Points on a hilly landscape, in no order, each with its height.
From any point a ball takes the steepest step (drop divided by distance) to one of its 2 nearest points. It stops when none of these is lower. Distance is the straight distance between rows; heights are no part of it.
Vopa: -7,-16,36,-23,4,19,11,8,16,19,-3,-10,38,8,-29,39,5,9,12,13,12,16,-12,-15,23,-11,15,16,19,2,-10,-13,-16,4,-35,-32,-6,20,-10,20,-7,-24,-5,-8,12,-43,36,2  height 608
Tak: 27,0,-29,6,-25,9,8,5,6,-15,5,9,-24,-13,5,-7,-31,12,-9,-5,0,-64,5,9,-34,25,-9,-23,25,-9,3,-3,-5,22,35,23,-18,-11,-1,-2,-5,19,7,24,-2,12,-31,-7  height 568
zaz: 10,-17,7,-31,21,9,-10,32,-7,23,31,4,32,22,-34,26,20,37,8,2,14,63,-21,28,46,0,11,12,-10,7,-27,-8,6,-7,6,5,-34,-28,-19,28,5,-51,18,-36,11,-42,-5,32  height 756
simet: -4,5,28,1,-6,5,46,-17,25,12,-14,-18,39,-16,-15,-8,-21,-8,-24,-31,-2,-26,4,-7,-23,7,3,5,18,-11,32,-33,-9,25,6,0,6,-13,22,2,-21,-10,-21,26,23,-29,20,-23  height 369
zesem: -40,-6,26,3,16,-30,-3,-8,-10,-14,-2,25,18,0,-7,-3,50,-55,43,11,14,28,23,-42,43,-40,-14,41,17,8,-6,11,6,-44,-44,-24,37,59,35,-19,9,24,-12,0,-12,22,47,-13  height 690
tago: 41,7,30,-51,33,-27,-41,1,-43,12,-22,-13,-7,-8,30,39,5,-6,53,9,7,18,-25,2,18,-14,6,-26,18,16,-21,52,3,-18,24,7,-8,23,-33,2,-26,-13,-8,16,-24,-14,-78,15  height 858
Lasuz: 43,-6,19,-39,14,-22,-51,22,-53,15,18,8,9,1,16,26,18,-8,49,13,16,48,-20,29,24,8,4,-13,14,6,-24,52,8,-23,25,19,-30,-7,-23,13,-17,-21,9,-2,-37,8,-75,39  height 844
duga: 3,1,17,16,2,-40,-13,-23,-27,-5,-23,-35,8,0,5,-23,-6,-65,-27,-46,-18,-27,3,-14,-15,-38,-23,11,-8,-18,7,-7,-9,-16,7,-7,66,5,12,1,-40,7,-11,44,-23,17,3,-35  height 432
Supog: 19,2,-20,-25,-13,54,33,5,39,20,-18,-29,42,-7,3,23,-51,60,-5,10,-3,-13,-18,11,-16,52,30,-20,8,-4,13,-26,-6,29,25,20,-27,-62,-12,11,7,-20,-18,5,35,-54,-26,10  height 362
ses: 21,11,-27,-48,15,18,5,27,11,12,-13,2,-2,-4,-3,40,-11,77,31,20,12,26,-9,19,22,34,33,-20,6,32,-10,-14,-1,1,47,28,-50,-38,-19,-13,20,-17,10,-22,26,-36,-48,21  height 272
bifav: -2,-4,11,-14,7,22,-32,-2,-11,23,-29,-73,-19,17,-7,32,-44,8,-36,-8,-36,6,-12,19,-6,-21,-2,-14,-48,-8,-26,6,-28,4,-34,-40,47,1,-58,40,-1,-38,-3,17,-13,-19,23,-2  height 394
Lon: 26,20,-15,-55,17,19,-12,14,-7,15,-27,-21,-27,-17,18,43,-26,61,31,16,-1,6,-13,16,5,16,31,-39,8,32,-10,11,-2,8,34,16,-30,-12,-40,-18,2,-23,-1,3,14,-28,-60,7  height 193
Sesam: -6,-3,15,-4,8,20,-48,-4,-31,14,-36,-82,-19,27,21,41,-49,-26,-44,-28,-45,10,-19,20,-15,-35,-43,-11,-57,-22,-48,23,-32,-18,-55,-45,85,3,-64,50,-8,-27,1,39,-37,17,30,6  height 305
lolu: 4,12,8,22,-25,14,57,-24,37,7,-11,-25,29,-24,1,-33,-44,-11,-46,-43,-18,-57,6,2,-63,31,-12,-6,17,-24,52,-38,0,39,30,25,4,-42,33,-5,-20,3,-23,28,29,-15,5,-24  height 462
pogu: -13,-37,40,-11,-22,32,-3,18,-6,16,26,18,32,31,-26,31,16,-12,23,24,18,28,-12,-13,30,-23,-12,37,22,-17,-33,17,-9,-11,-57,-28,1,38,-4,35,-6,-22,3,-11,-18,-21,50,20  height 585
bidi: -9,-27,-12,21,-46,47,16,16,23,7,25,-11,16,23,-32,4,-17,17,-27,-6,-1,-21,-16,7,-4,6,-8,25,-3,-25,-6,-17,0,25,-31,-22,-9,-2,-7,39,-3,-15,7,-21,5,-26,45,4  height 519
bita: 15,-32,3,23,-10,-11,-5,27,-15,-10,57,56,24,22,-14,-21,32,-26,9,0,32,19,3,17,12,14,-24,1,20,-20,-19,-5,19,-17,6,13,-26,-17,23,22,-5,8,18,-9,-16,33,4,19  height 404
Pitum: -18,30,-9,5,66,-66,1,-36,-13,3,-39,-44,-7,-14,6,-19,20,-7,-53,-56,-40,34,17,-10,6,-42,8,12,-64,32,28,-40,-7,-8,33,3,48,-40,3,-32,2,-6,2,-4,26,11,7,-26  height 694
Salir: 25,-13,-15,-12,-39,42,-3,21,3,-9,25,38,-26,14,11,28,-14,22,38,34,17,-40,-3,-2,-6,20,-13,-4,27,-17,-34,33,-7,13,-8,5,-31,19,-21,18,4,12,15,-2,-20,7,-16,27  height 595
folin: -43,10,23,-15,42,-20,27,-14,25,-1,-23,0,25,-5,-20,27,37,19,22,10,1,45,7,-28,48,-28,25,27,-10,29,14,-22,-13,-15,-33,-42,-4,35,5,-18,20,3,-5,-38,33,-31,49,-14  height 640
Bipu: -21,-12,23,13,-60,52,7,-5,11,-3,-5,-18,-9,2,-16,5,-31,-36,-6,15,-3,-58,3,-30,-22,-14,-21,25,23,-38,-9,13,-16,9,-68,-33,31,65,-5,19,-9,6,-15,32,-17,-10,57,-16  height 235
Zemug: 34,-15,-2,-14,-8,-4,-68,21,-56,12,34,32,-32,3,35,-1,9,-7,48,27,18,45,-18,31,4,29,3,-17,7,11,-32,67,16,-26,10,16,-24,-14,-14,7,-6,1,18,-10,-64,54,-71,62  height 825
Maku: -15,12,-9,-13,5,8,34,2,37,-21,-11,43,4,-16,1,30,18,38,53,34,18,-6,11,-16,25,32,16,-7,28,18,11,-6,-7,4,4,-6,-48,24,7,-23,36,34,-2,-37,32,-8,1,2  height 333
Tet: -27,29,-50,42,-1,-10,11,-21,15,-39,-8,-8,-57,-35,9,-32,-9,5,-32,5,-29,-33,16,-7,-33,-2,17,-12,-19,17,37,-2,-8,20,4,-6,3,18,-1,-44,28,33,-1,-20,17,36,8,-25  height 899
sinek: 7,-24,-41,20,-13,2,-31,29,-21,3,58,32,-30,25,2,-23,11,14,-4,16,10,31,-5,32,11,14,-1,1,-20,4,-33,12,17,-11,3,15,-13,-28,-4,12,15,-4,31,-27,-18,45,-12,40  height 639
foma: 22,-17,1,-19,-16,24,-61,15,-48,28,38,10,-26,22,22,17,-6,8,32,26,3,43,-21,40,13,4,4,-2,-15,2,-42,71,2,-18,-22,8,-9,0,-36,21,-6,-23,18,-10,-64,31,-45,62  height 807
pepum: 17,-7,-12,5,-18,22,29,15,23,12,11,-5,23,1,-18,-10,-25,29,-33,-33,-2,-22,-4,22,-20,35,-3,-3,7,-14,15,-39,7,32,37,27,-20,-57,13,17,-13,-16,3,4,21,-30,-8,1  height 378
zufu: -12,-4,19,10,-27,27,-33,-15,-15,10,-33,-69,-29,23,0,21,-48,-40,-46,-25,-38,-34,-5,-1,-28,-27,-37,-5,-34,-36,-29,16,-33,-7,-58,-47,79,24,-42,44,-14,-16,-11,42,-34,5,44,-15  height 180
gibi: 20,-36,9,10,-48,35,24,46,26,-15,41,63,37,35,-25,13,6,-7,19,26,36,-26,10,2,5,22,-44,17,47,-55,-29,1,-7,13,-18,7,-37,11,27,44,-4,16,14,-1,-19,-4,35,24  height 521
duro: 28,2,13,-40,3,19,-59,7,-47,27,-3,-23,-46,9,37,39,-19,11,37,29,-18,27,-16,24,14,-19,4,-25,-26,4,-43,73,-4,-16,-18,-7,10,20,-62,14,-10,-27,3,8,-49,15,-53,40  height 786
lala: 48,-5,0,-8,-15,-15,-58,4,-51,-4,7,5,-28,-7,31,-15,-13,-31,26,4,10,-25,-21,15,-27,9,-8,-26,16,-10,-24,56,12,-14,25,23,-2,1,-19,10,-30,-2,-2,32,-53,40,-74,9  height 711
Suzop: -8,6,8,-8,-6,10,-44,-23,-30,4,-6,-19,-51,10,37,15,-6,-12,9,14,-28,-8,1,-7,-2,-32,-3,-3,-29,-1,-27,54,-6,-20,-54,-25,45,44,-34,3,0,1,-1,16,-45,33,1,5  height 820
zufe: -24,41,-40,20,28,-8,4,-35,7,7,-41,-72,-34,-22,4,-38,-30,28,-80,-39,-62,15,13,6,-27,-15,23,-6,-80,16,57,-43,-8,18,18,4,32,-43,-10,-24,8,-15,-11,-9,31,-9,11,-29  height 704
tad: -29,24,-57,26,17,-2,39,-4,45,-25,-12,13,1,-14,-9,-19,11,50,-11,9,-8,21,13,4,17,33,27,0,-31,23,41,-41,9,5,25,20,-38,-29,17,-36,53,35,3,-57,56,-7,9,-6  height 819
ziva: -8,15,-38,5,38,-16,-21,24,-20,12,14,-22,-24,13,-19,-34,13,50,-39,-16,-20,57,2,36,27,-12,18,12,-62,32,-2,-38,26,-14,35,21,-10,-60,-18,-5,16,-38,24,-29,19,-12,-10,14  height 772
laf: 3,21,4,-14,11,-10,-40,-29,-31,-9,-26,-5,-69,-10,52,8,13,-12,43,31,-19,-17,5,-26,-1,-27,4,-16,-9,21,-19,60,7,-20,-19,-17,28,57,-33,-28,0,22,-8,12,-35,38,-34,0  height 849
koron: -1,10,-52,31,-41,29,33,-8,40,-27,-10,-5,-24,-21,5,-12,-54,26,-15,8,-18,-72,9,5,-41,40,5,-20,8,-20,32,-2,-13,32,19,22,-12,-15,0,-9,18,41,-9,0,11,6,-10,-12  height 459
nin: -15,-22,-42,34,-14,-3,-10,12,13,-23,46,73,-50,22,24,-17,27,-3,27,56,19,2,12,-8,6,25,-11,-17,6,1,-24,24,11,-6,-5,4,-19,7,12,-19,57,59,41,-25,-14,65,-1,40  height 514
vup: -35,-19,7,39,-24,11,25,1,16,2,27,-4,16,17,-41,-17,9,-16,-29,-22,-4,0,7,-7,8,-22,-17,42,-7,-21,11,-30,6,9,-32,-27,10,7,20,23,-3,-5,6,-21,8,-12,69,-14  height 479
Gema: -21,-5,-36,14,0,8,-10,14,6,-11,37,55,-44,23,18,5,40,35,31,51,17,26,10,0,27,9,2,2,-15,28,-26,24,14,-9,-21,-2,-28,21,-3,-19,47,22,34,-51,5,40,7,39  height 438
Dalib: 9,-28,-23,-5,-48,54,13,30,28,0,23,24,11,29,-15,27,-15,37,11,28,16,-20,-8,8,10,24,-8,17,13,-20,-24,10,-9,22,-22,-4,-30,-2,-10,33,15,8,17,-32,-1,-25,19,31  height 554
Remuk: -33,34,-14,11,57,-44,25,-28,9,0,-29,-20,-3,-24,-12,-30,31,17,-37,-33,-25,38,21,-7,16,-11,29,10,-47,39,45,-47,-1,1,27,2,5,-27,12,-44,23,1,-4,-32,50,-9,15,-24  height 721
Ber: 38,7,5,-27,-12,8,-63,-5,-50,12,-5,-6,-58,-3,48,13,-18,-11,46,21,-5,-14,-15,9,-13,0,-2,-29,-1,3,-37,79,12,-12,3,7,3,25,-45,1,-22,-1,-5,23,-53,34,-78,24  height 753
bize: 38,-27,34,-3,-27,5,12,48,2,-12,39,54,64,26,-25,6,18,-27,12,7,44,-2,6,12,5,16,-45,2,56,-51,-24,0,5,3,4,21,-41,-7,41,41,-34,-12,3,19,-22,-4,-2,16  height 473
bidiz: 16,13,-52,-18,-8,29,22,16,27,5,-15,-13,0,-2,-1,6,-36,76,-3,9,-8,-1,-3,20,0,52,30,-16,-8,17,13,-31,2,12,53,45,-37,-63,-4,-12,23,-2,5,-9,35,-38,-39,6  height 359
sumu: -15,-41,16,9,-56,54,12,21,12,-1,44,47,14,31,-20,16,5,-8,23,33,29,-15,-7,-17,8,-1,-29,34,38,-31,-36,24,-4,4,-59,-11,-11,48,6,30,5,6,10,-4,-25,0,53,24  height 559
fediz: -16,22,-5,-15,42,4,37,-15,32,20,-18,-32,35,-18,-12,-19,-5,50,-25,-24,-15,45,-3,-2,7,26,42,6,-31,26,41,-51,9,10,33,20,-20,-56,6,-21,21,-20,-8,-20,63,-47,-1,-7  height 785
roto: -15,-1,-11,0,8,-1,3,-2,4,3,8,-8,-6,3,-16,-1,10,19,-16,-10,-11,11,2,4,14,-10,13,14,-18,11,3,-13,-1,3,-7,-14,-2,-2,-10,3,5,-17,8,-23,13,-9,18,-5  height 370
dol: -15,6,-66,34,-9,-2,2,9,16,-29,12,18,-59,-10,10,-25,-1,24,-15,21,-12,-23,11,4,-15,17,9,-12,-13,13,10,-3,5,13,19,8,-17,-1,0,-26,39,39,23,-30,15,36,-4,5  height 868
Laru: -25,18,-39,24,-30,41,59,-23,65,-20,-18,-19,34,-20,-1,4,-40,41,-5,20,-18,-32,-12,-15,-17,38,25,-11,-5,-15,44,-12,-13,28,-8,6,-20,-13,3,-14,35,32,-36,-26,48,-19,6,-13  height 218
Mik: 29,24,27,-34,3,-9,19,-3,20,-17,-28,38,14,-26,23,19,1,4,56,15,31,-48,0,-19,-15,23,-4,-27,59,3,10,6,3,10,28,19,-37,24,13,-25,-10,24,-14,28,9,-16,-41,-12  height 679
figu: 14,-18,-12,5,-48,63,34,13,48,14,1,-20,45,4,-14,10,-53,35,-21,-1,2,-44,-15,14,-27,45,-1,-4,16,-36,11,-30,-10,43,4,8,-16,-51,0,40,-9,-10,-11,4,17,-47,3,9  height 282
Zano: 3,5,-24,-15,28,-10,-7,27,-8,12,17,12,0,10,-20,2,27,48,-1,0,10,56,-1,30,44,11,19,6,-27,30,-14,-28,20,-13,31,21,-34,-39,-9,-3,20,-28,22,-44,26,-19,-15,20  height 773
dun: -3,-22,34,-7,-38,43,-18,1,-11,13,2,-23,-4,19,-9,23,-25,-27,0,9,-6,-23,-12,-15,-5,-22,-12,14,8,-29,-31,28,-18,-4,-63,-33,34,48,-23,37,-17,-20,-7,30,-32,-15,42,3  height 323
vubi: 7,18,-3,-23,38,-19,15,-10,8,14,-18,-9,10,-20,0,-8,3,34,-10,-26,-4,16,2,8,5,18,29,-12,-3,36,21,-32,4,7,46,27,-19,-35,8,-29,7,-14,0,-3,40,-24,-24,-14  height 769
soz: -38,27,3,32,20,-33,37,-42,11,-4,-35,-44,0,-21,-13,-30,-5,-34,-60,-56,-38,-6,26,-22,-20,-34,0,22,-35,2,56,-43,-15,12,11,-15,50,-10,26,-32,-7,9,-17,3,28,4,42,-41  height 624
nuseg: -40,-27,-1,49,-14,3,-39,-26,-23,4,34,18,-27,23,15,-36,23,-42,-13,8,-4,29,7,-1,-2,-35,-9,36,-26,-8,-15,37,9,-35,-72,-27,56,17,17,0,8,20,16,0,-62,69,41,23  height 749
gedaf: 7,-22,37,6,-37,11,-14,17,-11,-21,20,48,17,2,1,-11,17,-63,43,26,38,-12,4,-35,-1,-12,-39,30,53,-41,-20,40,17,-26,-42,4,6,58,32,12,-24,11,-15,41,-48,20,21,-1  height 236
solit: 45,9,-13,-26,20,-30,-16,14,-25,1,-6,21,-7,-14,14,5,8,18,20,-1,20,-8,-3,18,-5,23,8,-37,27,26,-9,7,10,-1,69,45,-34,-25,1,-21,-5,-2,7,10,7,5,-73,4  height 724
rut: -34,5,7,27,9,-31,42,-10,21,-24,-1,28,17,-21,-22,-25,35,-32,-1,-10,13,-4,29,-21,7,-10,-6,13,14,10,37,-28,2,-2,5,-10,-2,28,41,-37,13,32,-5,-12,31,6,39,-34  height 476
lem: -15,-33,-44,48,-15,-11,-39,19,-11,-8,67,61,-46,27,25,-49,14,-9,-4,39,20,31,-2,13,-4,22,-2,-16,-17,6,-25,17,21,-12,-11,-2,-4,-26,18,-9,44,33,48,-26,-33,81,-4,50  height 583
vug: 41,2,13,-21,-21,9,-1,18,6,-23,-2,51,-9,-6,19,23,-2,0,56,33,32,-52,-1,-15,-16,22,-25,-19,56,-23,-21,27,1,7,17,22,-39,25,-4,0,-10,27,1,27,-16,8,-42,9  height 644
Pomin: 22,24,48,-47,16,-9,3,-12,5,-3,-48,-1,8,-22,24,37,-4,-12,51,14,19,-28,-12,-36,-4,-7,8,-18,46,7,4,20,-2,-1,2,-10,-5,52,-6,-17,-25,4,-26,39,1,-36,-34,-21  height 702
vev: 31,-4,3,15,-23,6,34,6,16,10,10,-1,21,-4,-9,-31,-34,-8,-47,-46,0,-54,4,21,-52,26,-25,-10,27,-28,24,-35,6,43,49,39,-12,-57,32,13,-31,-10,-5,38,9,-10,-11,-9  height 485
bubab: 41,-3,30,-10,7,-42,-13,2,-26,2,3,6,42,3,5,-23,8,-47,-8,-29,20,-16,-10,11,-22,-10,-26,-9,33,-17,2,2,6,-5,35,28,7,-10,28,15,-48,-12,-11,48,-19,-3,-38,-18  height 561
vobus: 9,0,-27,-12,-7,27,-45,18,-24,29,1,-63,-46,21,-5,2,-42,35,-40,-2,-42,6,-12,43,-7,-14,3,-13,-59,-2,-27,6,-1,7,-12,-5,22,-19,-57,30,-3,-51,10,4,-17,-12,-6,9  height 468
bobu: -9,-7,12,8,-5,13,-63,-17,-38,22,19,3,-41,16,39,0,1,-10,10,20,-13,38,-9,22,4,-23,0,9,-39,9,-32,68,0,-32,-63,-17,44,17,-23,9,-3,1,9,3,-85,59,-10,47  height 792
gafak: 37,-7,44,-15,-14,-13,-3,23,-12,-8,14,29,50,9,-8,-3,15,-43,13,-5,38,-14,-7,2,-10,-3,-35,1,54,-39,-12,9,3,-6,5,19,-15,12,31,26,-48,-15,-12,43,-25,-8,-18,-5  height 517
Retel: -8,-7,15,18,-26,5,-23,-17,-28,-2,-12,-43,-15,11,0,-7,-27,-63,-29,-28,-28,-38,4,-13,-21,-36,-32,17,-11,-36,-18,12,-14,-18,-43,-23,73,26,-9,24,-31,-1,-9,45,-39,24,34,-21  height 320
vazo: -16,-32,4,28,-31,26,-45,-13,-26,16,47,29,-29,32,15,-18,4,-22,-4,16,3,26,-11,19,-2,-15,-10,26,-18,-12,-32,53,3,-25,-67,-14,32,12,-2,19,-1,2,18,1,-73,56,18,41  height 771
Puras: 8,-27,16,23,-26,-6,-2,22,-4,-27,38,63,19,9,-5,-25,27,-52,22,18,37,-10,7,-11,-1,4,-40,9,46,-33,-14,13,19,-18,-13,7,-16,24,32,14,-10,22,4,19,-28,36,17,3  height 328
fepok: 32,-10,-34,-5,2,-15,-31,27,-34,1,34,18,-27,5,4,-9,3,16,8,7,7,14,-5,29,4,18,5,-24,1,14,-29,9,16,-11,43,33,-22,-36,-9,0,2,-11,20,-6,-13,32,-49,22  height 683
Far: -11,12,17,7,23,-48,29,-4,12,-24,-11,52,21,-23,3,-12,51,-31,28,5,33,-3,25,-20,14,6,-4,-8,34,25,23,-23,12,-6,29,8,-21,27,44,-43,15,41,-6,-4,33,8,6,-30  height 511
kore: 6,-3,28,8,24,-38,33,7,4,2,16,38,47,-1,-19,-20,43,-22,-11,-29,28,18,16,6,15,6,-16,0,19,4,17,-47,16,3,37,22,-22,-23,50,-9,-11,-1,4,-2,30,-9,11,-15  height 506
Fet: -31,30,-20,15,9,-17,-10,-34,-5,-27,-18,-3,-65,-27,29,-11,16,-7,2,20,-28,-30,22,-23,-16,-23,14,-10,-14,29,16,25,-4,-3,-18,-24,18,51,-15,-45,21,31,-4,-8,-2,42,2,-23  height 901
lig: -19,3,4,-1,2,18,26,-16,31,11,-18,-37,27,-16,-17,4,-23,25,-24,-13,-11,2,-7,-2,-7,8,27,5,-12,3,25,-30,-11,19,-9,-21,3,-12,-3,5,0,-16,-16,-8,31,-38,20,-17  height 311
Fasol: 11,-11,38,1,-54,28,-6,12,-3,-18,1,7,2,-6,-6,-3,-21,-54,16,13,20,-58,2,-34,-25,-17,-39,19,49,-52,-18,27,2,-5,-46,-6,21,59,13,20,-31,-1,-21,60,-38,-4,26,-20  height 71
bag: -29,-5,38,-25,33,9,41,-12,41,17,-28,-12,58,-14,-24,40,15,28,30,22,16,42,-9,-31,31,-2,39,15,14,23,18,-31,-18,0,-29,-42,-15,19,-1,-1,13,-10,-20,-23,40,-57,38,-9  height 625
mab: 4,2,5,7,33,-53,4,3,-9,-21,11,63,11,-10,9,-8,62,-16,37,14,38,21,18,-6,33,14,6,-24,20,37,-2,-14,22,-19,34,16,-36,6,29,-34,25,31,11,-29,31,24,-15,-8  height 542
nokip: -19,27,-39,20,36,-13,-13,-2,-9,11,-13,-53,-32,2,-14,-44,-6,39,-72,-37,-42,35,9,24,1,-25,16,14,-78,18,29,-53,16,6,29,13,12,-59,-11,-6,11,-31,9,-18,23,-19,3,-9  height 741
Lirem: -24,23,2,6,25,-41,-33,-35,-23,-24,-27,5,-50,-17,42,-8,37,-36,35,28,-14,-8,16,-40,4,-39,5,1,-13,28,-1,41,7,-33,-18,-23,39,56,-3,-44,12,43,-7,-1,-25,53,-6,-16  height 876
koz: -31,23,-19,4,-8,25,60,-21,58,-22,-20,10,37,-24,-2,22,-8,44,29,34,2,-10,-5,-21,8,32,33,-5,9,6,33,-12,-12,12,-13,-9,-37,10,6,-25,43,34,-24,-35,48,-18,11,-10  height 284
sez: 27,-15,-33,-17,-32,47,-33,39,-23,24,31,-32,-25,26,-15,11,-43,35,-25,1,-9,1,-20,50,-3,10,-2,-9,-22,-12,-34,15,5,12,11,17,-9,-36,-41,39,-12,-53,19,-2,-19,-15,-29,29  height 536
Fiz: -27,29,-21,37,11,-14,15,-39,5,-4,-38,-70,-28,-16,-4,-29,-29,-9,-78,-55,-58,-18,19,-1,-33,-25,7,-1,-57,-5,44,-35,-14,22,1,-16,51,-17,-2,-10,-6,-7,-12,3,17,2,28,-37  height 665
vorat: -28,19,-12,52,6,-44,20,-31,-5,-22,-16,-25,-30,-23,-10,-49,6,-56,-53,-40,-29,-33,23,-18,-35,-34,-6,7,-24,-1,43,-20,-8,6,17,-10,45,4,26,-36,-8,25,-8,16,7,32,28,-42  height 576
Nuni: 2,12,-3,-32,-7,37,9,-5,17,5,-26,-20,-11,-20,11,41,-32,46,30,23,-3,-19,-13,-6,-3,21,31,-23,14,13,1,10,-17,16,-7,-18,-23,14,-36,-4,6,-9,-11,-3,16,-27,-20,-1  height 77
gak: 39,-1,39,-27,33,-48,-2,-12,-18,23,-14,-31,45,9,-2,-9,-3,-38,-32,-59,-2,1,-11,12,-25,-15,-16,-3,10,-8,11,-20,-1,11,49,26,32,-35,23,14,-51,-33,-10,50,-2,-24,-24,-19  height 605
vuk: -26,8,-25,-8,8,11,11,7,25,-8,11,35,-15,2,1,24,30,49,34,36,11,25,8,-5,35,13,20,6,-10,32,-4,2,4,-2,-21,-16,-40,25,-10,-17,43,18,14,-58,26,1,16,13  height 380
rufaf: 3,-19,9,-16,-38,59,-23,10,-3,22,2,-23,-23,21,-3,37,-28,17,2,27,-7,-14,-19,4,1,-7,3,-3,-6,-9,-35,35,-19,17,-56,-34,6,35,-48,34,1,-29,-1,-4,-18,-21,23,17  height 254
vikam: -16,23,-81,25,-33,44,29,-8,47,-24,-25,-29,-20,-19,10,1,-57,60,-15,30,-35,-30,-4,3,-23,38,28,-19,-27,-7,37,-5,-4,27,1,17,-17,-20,-10,-18,39,38,-19,-29,32,-4,-9,-7  height 329
gogub: 24,-14,46,-51,36,-11,-1,21,-11,20,9,6,54,9,-24,46,26,7,32,2,27,54,-19,9,40,-4,7,-2,24,5,-19,2,-8,-7,10,0,-25,-7,-9,23,-16,-44,4,-7,3,-49,-15,21  height 744
neza: 25,3,69,-62,51,-32,0,1,-9,9,-43,-7,46,0,18,55,15,-21,54,8,27,23,-19,-32,21,-23,4,-6,46,6,-3,14,-11,-18,8,-8,8,38,0,4,-29,-10,-19,30,-4,-50,-27,-4  height 719
ratat: 24,-21,16,16,20,-50,-10,23,-31,2,39,44,43,10,-18,-29,47,-33,-1,-22,36,46,6,25,24,13,-13,-10,10,-1,-6,-28,26,-20,40,31,-26,-41,38,15,-14,-6,14,-11,3,17,-15,4  height 461
Fupi: -11,-6,-5,-11,-40,68,3,1,30,15,-21,-30,1,-2,-2,37,-40,39,5,35,-4,-26,-19,-9,-11,16,24,-7,-1,-5,-5,8,-21,24,-49,-41,-14,23,-44,23,12,-7,-15,-14,15,-35,22,0  height 175
Rize: 11,-5,60,-41,40,-28,15,6,1,8,-14,11,66,4,-15,33,35,-19,35,-4,32,34,-9,-15,34,-14,1,4,40,8,0,-7,-4,-11,5,-6,-9,21,22,6,-23,-19,-11,11,9,-46,5,-7  height 732
tif: -29,-19,17,26,-9,-17,-20,-12,-23,-11,14,17,-1,8,1,-24,30,-64,13,2,4,11,15,-25,11,-37,-20,35,9,-13,-7,21,7,-38,-46,-20,49,36,26,-2,-7,20,-8,13,-41,41,41,-10  height 718
gezik: -26,4,24,25,37,-61,34,-10,0,-5,2,24,35,-9,-23,-32,57,-41,-15,-37,16,33,27,-15,24,-21,-8,18,-3,14,27,-48,11,-10,24,-3,11,-6,51,-27,-3,10,-3,-11,34,-1,35,-34  height 513
Vub: 13,5,54,-32,67,-56,24,-22,-5,31,-33,-48,56,9,3,-2,4,-39,-37,-71,-14,30,-3,-8,-11,-22,-9,13,-6,9,24,-44,-7,2,45,15,51,-46,27,5,-39,-26,-8,35,26,-34,8,-18  height 638
Dufup: -23,14,-41,37,24,-35,17,0,14,-28,5,28,-23,-22,-6,-30,29,11,-18,0,0,2,22,-2,5,15,16,-11,-10,31,23,-32,13,3,34,9,-23,-16,18,-40,41,32,14,-37,39,23,7,-13  height 839
dofeb: 24,6,18,-30,33,-39,-5,-7,-16,10,-11,2,17,-9,1,9,16,0,10,-22,10,9,-8,8,11,-3,11,-17,18,21,1,-2,2,-4,39,18,-9,-8,6,-11,-16,-14,-1,10,11,-16,-35,-12  height 750
muz: -4,9,11,23,-7,-29,12,-19,-5,-14,-13,-7,-4,-19,-1,-36,-3,-56,-18,-29,-5,-51,14,-18,-29,-24,-18,5,19,-13,23,-5,1,4,10,0,32,22,26,-15,-25,16,-13,45,-6,14,10,-39  height 503
Tesi: -32,3,1,38,-17,3,48,-13,32,-10,7,2,18,-13,-25,-22,0,-15,-28,-23,-4,-22,14,-10,-14,-3,-5,15,7,-10,39,-35,0,19,-3,-11,-2,3,28,-7,0,14,-10,-10,26,-9,41,-27  height 429
zazop: -33,17,-42,30,12,12,32,-10,36,-5,-9,-27,7,-7,-21,-30,3,48,-42,-18,-18,27,3,2,11,13,23,20,-48,12,45,-47,17,16,12,8,-21,-38,7,-14,29,0,-2,-49,51,-28,22,-11  height 802
Lof: -2,18,18,-13,53,-43,13,-29,-6,22,-41,-58,18,-3,2,-5,-11,-17,-51,-67,-33,17,7,-4,-11,-25,4,9,-36,13,23,-40,-11,4,34,3,54,-40,5,-7,-21,-17,-3,23,27,-18,9,-27  height 664
rofun: 41,-11,-6,13,-25,-18,-21,6,-25,-17,19,21,-17,-7,13,-29,-9,-31,-1,-5,14,-49,-8,7,-35,12,-21,-19,31,-22,-11,18,8,2,33,24,-4,-6,3,7,-26,10,7,38,-29,37,-42,-7  height 651
libiz: -37,9,15,1,31,-30,2,-19,-2,-8,-5,6,2,2,-7,9,48,-13,18,4,-7,32,20,-26,41,-42,7,31,-13,23,0,-1,-4,-28,-32,-35,23,39,11,-20,15,12,2,-26,5,12,44,-11  height 663

Where does a ball stop that starts at each point below?
Tet: Laru
dofeb: Laru
laf: bize
Remuk: bize
foma: Laru
gogub: lig
tago: Laru
ziva: zufu
libiz: bize

Call two points neighbours if one is among the 2 nearest of the other. Go from one point of each pair to the other, from neighbour to neighbour, staying as low as possible. Name the highest point that can't be avoided.
zufu and Fasol: Zano
zufu and Laru: fepok
Nuni and rut: vev
Fasol and figu: Supog
Nuni and Fasol: dun
